Points on a hilly landscape, in no order, each with its height.
From any point a climber steps to the highest of the 2 points nearest to it. It stops when none of these is higher. Distance is the straight distance between rows; heights are no part of it.
Z261 h=3.06: [164 120 161  89 151 104 134 135 208 116 119 153 179 102 106 149 131 120
 100  79 132]
Z175 h=3.45: [177 159 136 106 148 113 154  97 131 136 151  69 102 102 135  57 113 119
 170 157 139]
Z920 h=2.56: [125 147  94 155  68  97 141 150 129 116 125  94 130 140 138 119  91 122
 188 123  94]
Z471 h=3.58: [144 135 160 174 109  92 144 133 149 132 132 146  99 110 125 129 136 129
 116  99 117]
Z604 h=3.18: [170 125 171 148 120  88 145 122 128 139 129 119  78 116 118 111 139 107
 116  98 117]
Z15 h=1.77: [ 79 162 143 144 115  98 134 119  48 125 109 157 112 162 124 133 152 146
 120 115  99]
Z713 h=5.87: [159 167 150 105 172 121 150 107 109 117 123 109  85 127 141 140 140 105
 104 127 169]
Z890 h=5.32: [116 131 127 133  89 161 148  75  89 163 142 134 112  86 110  80  84 158
 218 155 113]
Z591 h=6.46: [ 81 132 164  97 142 134 111 129 179 136 111 180 206 166 114 162 141 142
 109 117 136]
Z213 h=5.93: [141 118 125 130 178 155 146  60  65 163 135 132 127 105 129 111  93 153
 203 133 125]
Z600 h=3.04: [129 117 105 156  25  90 128 163 140  95 137 105 146 143 122  89 140 135
 138 140  94]
Z183 h=1.53: [106 107 178 147 163 138 129 100 166 120 105 149  81 144  97 153 120 132
  68 106 135]
Z741 h=2.29: [ 75 150 115 121 114 102 130 143  35 110 127 168 129 176 128 122 145 155
 109 125 101]
Z290 h=3.20: [163 128 156 149 124  87 156 120  85 164 117 121  88 120 127 121 127 110
 163  94 107]
Z853 h=3.46: [204 111 133 119  96 144 157 118 172 122 155 107 106 107 146 112 132 100
 126 159 190]
Z149 h=4.44: [ 95 152  51 149 169 160 101 130  89 172 131 116 157  89 145 135 158 142
 125 153 143]
Z592 h=5.46: [ 87  90 170 132 137 148 124 110 199 150  99 166 154 187 101 156 104 108
 112 130 136]
Z493 h=3.44: [129 101 133 173  31  92 133 154 139 127 139 127 138 137 135  97 152 138
 122 133  94]
Z131 h=5.42: [119 177  83 137 108 150 110 131 107  75 139  89  70  92  97 109 116 121
 185 153 111]
Z379 h=3.85: [163 147 130  76 187  85 148 144 129  93 115 126 154 121 137 142 143 124
  90  86 149]
Z907 h=4.33: [124 125  48 109 165 138  90 163  54  64 116  93 125 149 114 145 119 128
 154 107 119]
Z97 h=4.25: [186 139 112 124 170 100 165 135 159 123 145 114 135  87 149 127 116 122
 162 108 158]
Z979 h=2.78: [140 116 156 133 109 107 132 135 211 124 129 159 169 121 116 150 129 120
 101  98 132]
Z402 h=3.81: [134 123 124 147 131  90 154 129  76 155 105 125 123 141 149 145 110 137
 177  87 109]
Z152 h=4.19: [164  92 168 140  82 139 147 116 160 131 129 124  78 128 132 131 121  80
  99 124 147]
Z275 h=4.86: [170 132 129 105 168 111 162 112  29 154 117 115  86 138 127 120 113 150
 179 106 136]
Z38 h=3.42: [129 126 117  99 161 150 101 108 183 131 100 178 159 112  91 214 114 132
  69 106 148]
Z861 h=5.21: [ 99  97 182 164  74 138 115 133 178 143 140 139 150 166 134 109 137 103
 115 139 104]
Z215 h=4.32: [159 143 103  74 189 101 144 150  97 100 128 141 141 108 142 142 151 144
  81  95 156]
Z560 h=3.21: [ 99 118 126 148 127  74 143 140  96 136 105 136 159 163 143 129 114 144
 164  82  84]
Z563 h=2.00: [100 163  53 117 139 134 127 141  50 120 123 118 145 139 156 147 119 141
 164 147 128]
Z466 h=5.67: [101 183  91 144  84 163 109 114 110 100 148 101  82  83 104  88 120 142
 172 178 115]
Z509 h=2.61: [157 127 191 120 135  91 132 121 142 122 128  87  89 145 121  96 131  93
  83 112 112]
Z138 h=3.17: [152  48 155 107 103 139 124 127 176 116 124  87  83 158 116  96  98  96
  50 162 105]
Z486 h=5.57: [130 123 128 142 128 155 146  82  79 177 131 121 113 105 118 107  77 161
 222 135 116]
Z382 h=5.69: [110 170 141 132  38 152 141 116 123 136 131 128  81  97 139 118 126 107
 163 163 143]
Z145 h=4.45: [153 142 127 168  90 123 159 113 110 157 141 131  89  87 139 107 126 140
 180 133 131]
Z119 h=3.23: [126 107 149  87 172 139 110 109 207 126  98 173 164 130  83 180 117 148
  73  94 135]
Z885 h=3.86: [ 84 137 154 151 113  79 130 145 125 128 115 132 166 166 135 110 136 117
 150 114  88]
Z712 h=5.23: [106 146  66 129 166 179  79 104  78 113 135  61 138 125 128 117  81 154
 183 142 105]
Z916 h=2.93: [199  90 147 109  60 150 148 100 116 141 138 105  85  96 142  77 162 124
 145 169 176]
Z964 h=5.08: [105 161 118 125 133 100 129 141 150 121 117 168 192 124 128 182 139 128
 114 108 119]
Z167 h=4.97: [111 149  85 138 133 170  99 102  95 112 139  73 130 124 131 115  58 160
 208 142 101]
Z474 h=1.76: [103  75 204 141 169 148 127 111 172 137 104 126  74 172 104 108 124 119
  94 114 129]
Z244 h=4.83: [124 137  61 129 167 149  90 141  77  73 121  85  99 116 104 144 128 102
 179 123 121]
Z85 h=3.08: [121 113 157  65 167 158 104 105 207 147  90 186 186 132  86 167 134 167
 100  90 126]
Z31 h=5.09: [152 152 143 102 161 126 160 105  64 134 122 140  95 132 150 147 153  99
 130 125 169]
Z46 h=1.42: [ 90 120 159 160 149 148 118 114 179 124 110 168 112 134  99 170 122 151
  66 110 126]
Z219 h=0.51: [ 59 165 136 114 148 116  95 154 130  83 121 146 184 166 110 129 161 153
 106 126 105]
Z76 h=2.98: [ 77 151  82 120 135 106 110 162  57  77 125 138 141 164 119 126 138 152
 116 114  94]
Z735 h=3.24: [198 118 134 109 119 118 153 104 118 146 158  77  91  97 123  39 110 132
 173 160 133]
Z827 h=5.68: [ 98 150 132  87 137 111 120 140 149 113 115 186 222 150 120 165 150 140
 107 111 125]
Z240 h=5.22: [132 155 114 119 161 144 150 100  64 144 131 154 114 115 153 146 149 115
 151 149 167]
Z425 h=4.70: [150 149 156 102 114 130 142 116 163 134 125  59  72 142 144 107  88  96
  80 157 144]
Z304 h=4.84: [129 134 173 139  94 141 153  97 136 141 114 141  76 124 140 158 121  79
 119 127 150]
Z181 h=4.20: [ 80 128 170 124 124 136 141 108 126 126  98 171 147 194 126 174 131  93
  97 133 145]
Z610 h=4.65: [120 153 100 146 119 133 125 122  84 139 114  85 132 141 144 143  67 159
 209 114 103]
Z841 h=2.30: [135  35 158 130 121 147 125 132 233 137 123 146 130 149  83 105 110 144
  86 128 138]
Z369 h=2.62: [136 131  64 110 158 128 143 158  60 135 139 169 158 121 161 154 143 140
 115 122 160]
Z840 h=1.85: [138  43 192 120 155 162  98 155 211 158 149 124 127 151 127 107 126 118
 115 137 123]
Z539 h=3.60: [102 153 140 122 126 130 140 117  95 120 109 169 139 159 143 186 145 105
  97 130 146]
Z770 h=6.11: [113  47 175 150  73 159 113 135 188 151 145 147 132 163 128 113 129 108
 102 155 111]
Z562 h=2.76: [141 127  89 154  37  96 134 162 137  99 130  90 132 137 127  94 104 136
 169 130  95]
Z867 h=4.99: [166 155  98  86 195 102 143 142  60 107 137 117 103 120 145 121 140 156
 102 119 153]
Z951 h=1.06: [ 97 171  63 150 149 120  79 166 121  85 121  87 122  97 102 138 144 131
 115 124  93]
Z838 h=1.17: [ 91 191  90 169 112 121 103 145 132  90 130 110 105 102 109 140 135 135
 122 140  92]
Z564 h=3.19: [192 105 146 129  69 146 160 113 144 140 153 118  94  99 153  99 142 107
 148 158 177]
Z114 h=2.28: [150   4 164 119  82 156 113 122 148 115 124 119  77 154 125 100 134 109
  60 162 114]
Z214 h=3.69: [164 182 118 102 181 101 149 113 131 121 142  75 114  99 145  86 115 142
 144 148 145]
Z829 h=4.98: [137 118 152 118 120 146 155  52  91 162 147 148 101  66  97  67 108 131
 201 145 130]
Z503 h=4.71: [131 164 111 145 126 106 145 137 153 129 128 154 159 108 144 174 124 114
 135 120 138]
Z971 h=6.01: [106 179 123 140  40 164 127 107 122 120 143 126  80  83 123 102 137 145
 158 181 138]
Z318 h=2.60: [113 111 165 136  99 134 114 136 232 129 128 170 182 126  99 137 123 152
  96 108 121]
Z991 h=2.20: [104 135  53 117 144 167 121 127  20 151 140 129 143 142 158 129 109 163
 158 150 136]
Z880 h=4.07: [147 108 151 107  98 122 136 126 181 121 122  67  74 149 130 106  82  89
  59 151 123]
Z315 h=1.25: [ 88 182 113 170 108 118 105 145 155  98 130 134 126 106 109 155 135 146
  91 131  97]
Z220 h=3.75: [203 135 132 113 127 129 154 130 198 113 150 107 122 100 135 135 113 106
 111 134 178]
Z775 h=2.21: [ 97 184  74 136 134 118 127 145  98 105 120 111 142 124 141 156 121 119
 163 144 117]
Z371 h=0.92: [ 95 161  68 119 159 121  69 170 120  70 116 109 147 112  88 146 164 118
  96 114 102]
Z958 h=5.33: [159 177 156 103 158 119 144 111 138 119 122  76  70 125 138 122 113 107
 100 140 154]
Z737 h=0.74: [ 70 157  92 115 155 118  74 166 110  71 113 127 167 137  89 134 173 143
  82 118  92]
Z909 h=2.40: [112 172 104 150  90  97 143 145 132 107 127 112 133 130 135 138 111 107
 172 136 109]
Z914 h=3.62: [123 145  95 103 152 146  98 134 151 152 110 166 172 100 120 208 147 136
  54 117 149]
Z927 h=4.30: [140 146  88 133 192 144 133 109 136 142 148 147 167  75 150 143 140 128
 156 143 160]
Z956 h=4.88: [ 95  98 172 124 131 138 141 106 164 141  99 164 138 182 117 168 106  78
 105 128 142]
Z782 h=5.85: [136 132 103 125 188 149 144  79  47 153 133 144 123 103 141 114 132 146
 174 141 149]
Z412 h=4.67: [154 146 140 141 132 142 160  82 108 157 153 130  87  77 127  93 126 132
 185 141 147]
Z772 h=2.07: [150  22 163 108 138 154 102 152 227 136 138 120 131 154 106  92 114 129
  93 139 123]
Z483 h=4.21: [149 138 104 176  62 110 156 143 135 135 145 132 115 102 140 118 126 158
 153 130 127]
Z986 h=4.69: [136  33 154 145  40 149 110 128 147 133 137 145 135 156 145 130 154 107
  86 165 109]
Z303 h=5.94: [ 84 112 174 109 136 146 107 127 205 155 110 163 186 177 108 156 120 131
 128 127 136]
Z670 h=5.15: [126 151  77 141 143 152 100 130  82  74 122  84  73 101  94 123 113 119
 194 125 108]
Z450 h=5.02: [ 82 140  28 129 160 165  84 138  60 152 129  86 158 123 138 101 142 140
 135 161 137]
Z646 h=3.63: [152  60 152 140  19 144 130 126 129 137 124 131 104 139 146 134 156 100
  88 156 135]
Z926 h=3.84: [120 147  69 108 146 150 102 160 116 160 119 153 175  93 131 186 173 140
  63 118 158]
Z719 h=4.02: [197 129 119 123 135  99 159 149 185 120 143 125 146  91 141 137 125 108
 136 108 158]
Z428 h=5.74: [ 87 132  47 128 171 174  82 113  60 133 127  73 155 126 135 104 107 145
 166 156 117]
Z427 h=2.87: [133 141  91 105 133 121 153 154  64 120 146 190 154 143 160 159 134 118
  96 120 159]
Z196 h=2.47: [119  71 161 124 104 151 113 130 242 148 128 170 162 144  95 129 112 155
 104 116 131]
Z999 h=1.91: [150  65 196 140 153 102 110 151 151 146 161 123 144 136 144  79 159 101
 128 113  83]
Z611 h=5.24: [117 152 172 131  67 157 147 102 126 161 116 140  71 105 144 145 124  83
 144 142 148]
Z538 h=3.57: [180  69 158 127  55 151 138 119 143 127 130 113  68 126 135 121 137 101
  79 143 152]
Z778 h=3.22: [103 160 111 106 119 131 144 141  75 114 134 181 159 166 145 178 141 104
  89 140 154]
Z944 h=1.34: [ 92 147 152 172 115 129 118 124 174 118 125 157 128 123 114 159 129 146
  79 115 117]
Z58 h=5.76: [169 131 101 105 189 103 149 135  33 128 126 128  96 129 135 128 126 174
 132  98 139]
Z111 h=3.43: [167 152 143  79 171  88 144 141 180 103 114 114 158 113 122 140 128 119
  83  94 142]
Z574 h=4.13: [151 133 100 139 206 137 147  88 124 131 156 128 140  69 137 106 127 134
 163 144 152]
Z281 h=2.42: [167  54 166 160  96  86 121 149 138 146 162 135 127 125 137  81 154 111
 122 113  74]
Z298 h=1.64: [143  65 208 122 170 139  96 158 185 154 156 111 141 147 145  95 155 108
 123 125 109]
Z69 h=0.36: [ 61 163 170 118 149 130  93 158 166 110 120 136 182 180 112 122 157 154
 134 130 119]
Z702 h=4.11: [116 146  63 134 166 154 101 148  89 171 130 139 148  94 149 157 178 140
  78 134 162]
Z576 h=3.90: [170 149 105 102 212 111 148 106 102 118 140  93 128 100 147  98 116 141
 167 133 148]
Z327 h=3.89: [127 130 138 177  76  91 145 145 154 129 137 142 132 123 133 116 133 136
 131 110  99]
Z844 h=4.53: [ 83 133 176 154 105 107 122 134 163 132 127 144 162 169 131 125 141 110
 126 125 102]
Z278 h=3.61: [ 99 151  86 118 141 106 113 152  64  63 109 107 128 165 111 129 113 133
 156 109  92]
Z954 h=0.28: [ 64 139 183 116 147 147 102 166 158 145 121 143 170 186 140 125 165 164
 141 127 140]
Z828 h=2.94: [165  63 140 169  50  93 132 151 122 147 146 131 121 129 135  95 158 132
 118 122  92]
Z905 h=2.41: [128 117  54 118 161 151 135 141  31 159 157 157 139 120 168 127 128 158
 132 135 156]
Z47 h=4.50: [147 156 100 144 158 114 152 133 138 140 133 141 157  94 156 164 124 124
 162 123 149]
Z179 h=0.19: [ 90 102 199 128 145 152 100 168 185 176 124 133 161 169 147 126 165 138
 145 126 133]
Z473 h=2.14: [132  96 198 122 148 118 125 110 160 125 113  97  83 160 112 104 114  98
  73 117 113]
Z879 h=4.26: [128 139  96 148 142 117 143 129  64 151 111 119 132 139 154 159  88 174
 176  97 113]

Two climbers start at each pair of points below. Name the first point that both come to, or write -.
Z778, Z47: Z591
Z979, Z315: -
Z119, Z69: -

For each start below, name the point where the climber stops.
Z371: Z327
Z735: Z213
Z560: Z770
Z402: Z428
Z474: Z327
Z220: Z591
Z298: Z493
Z563: Z493
Z175: Z591
Z741: Z971
Z369: Z591
Z15: Z971
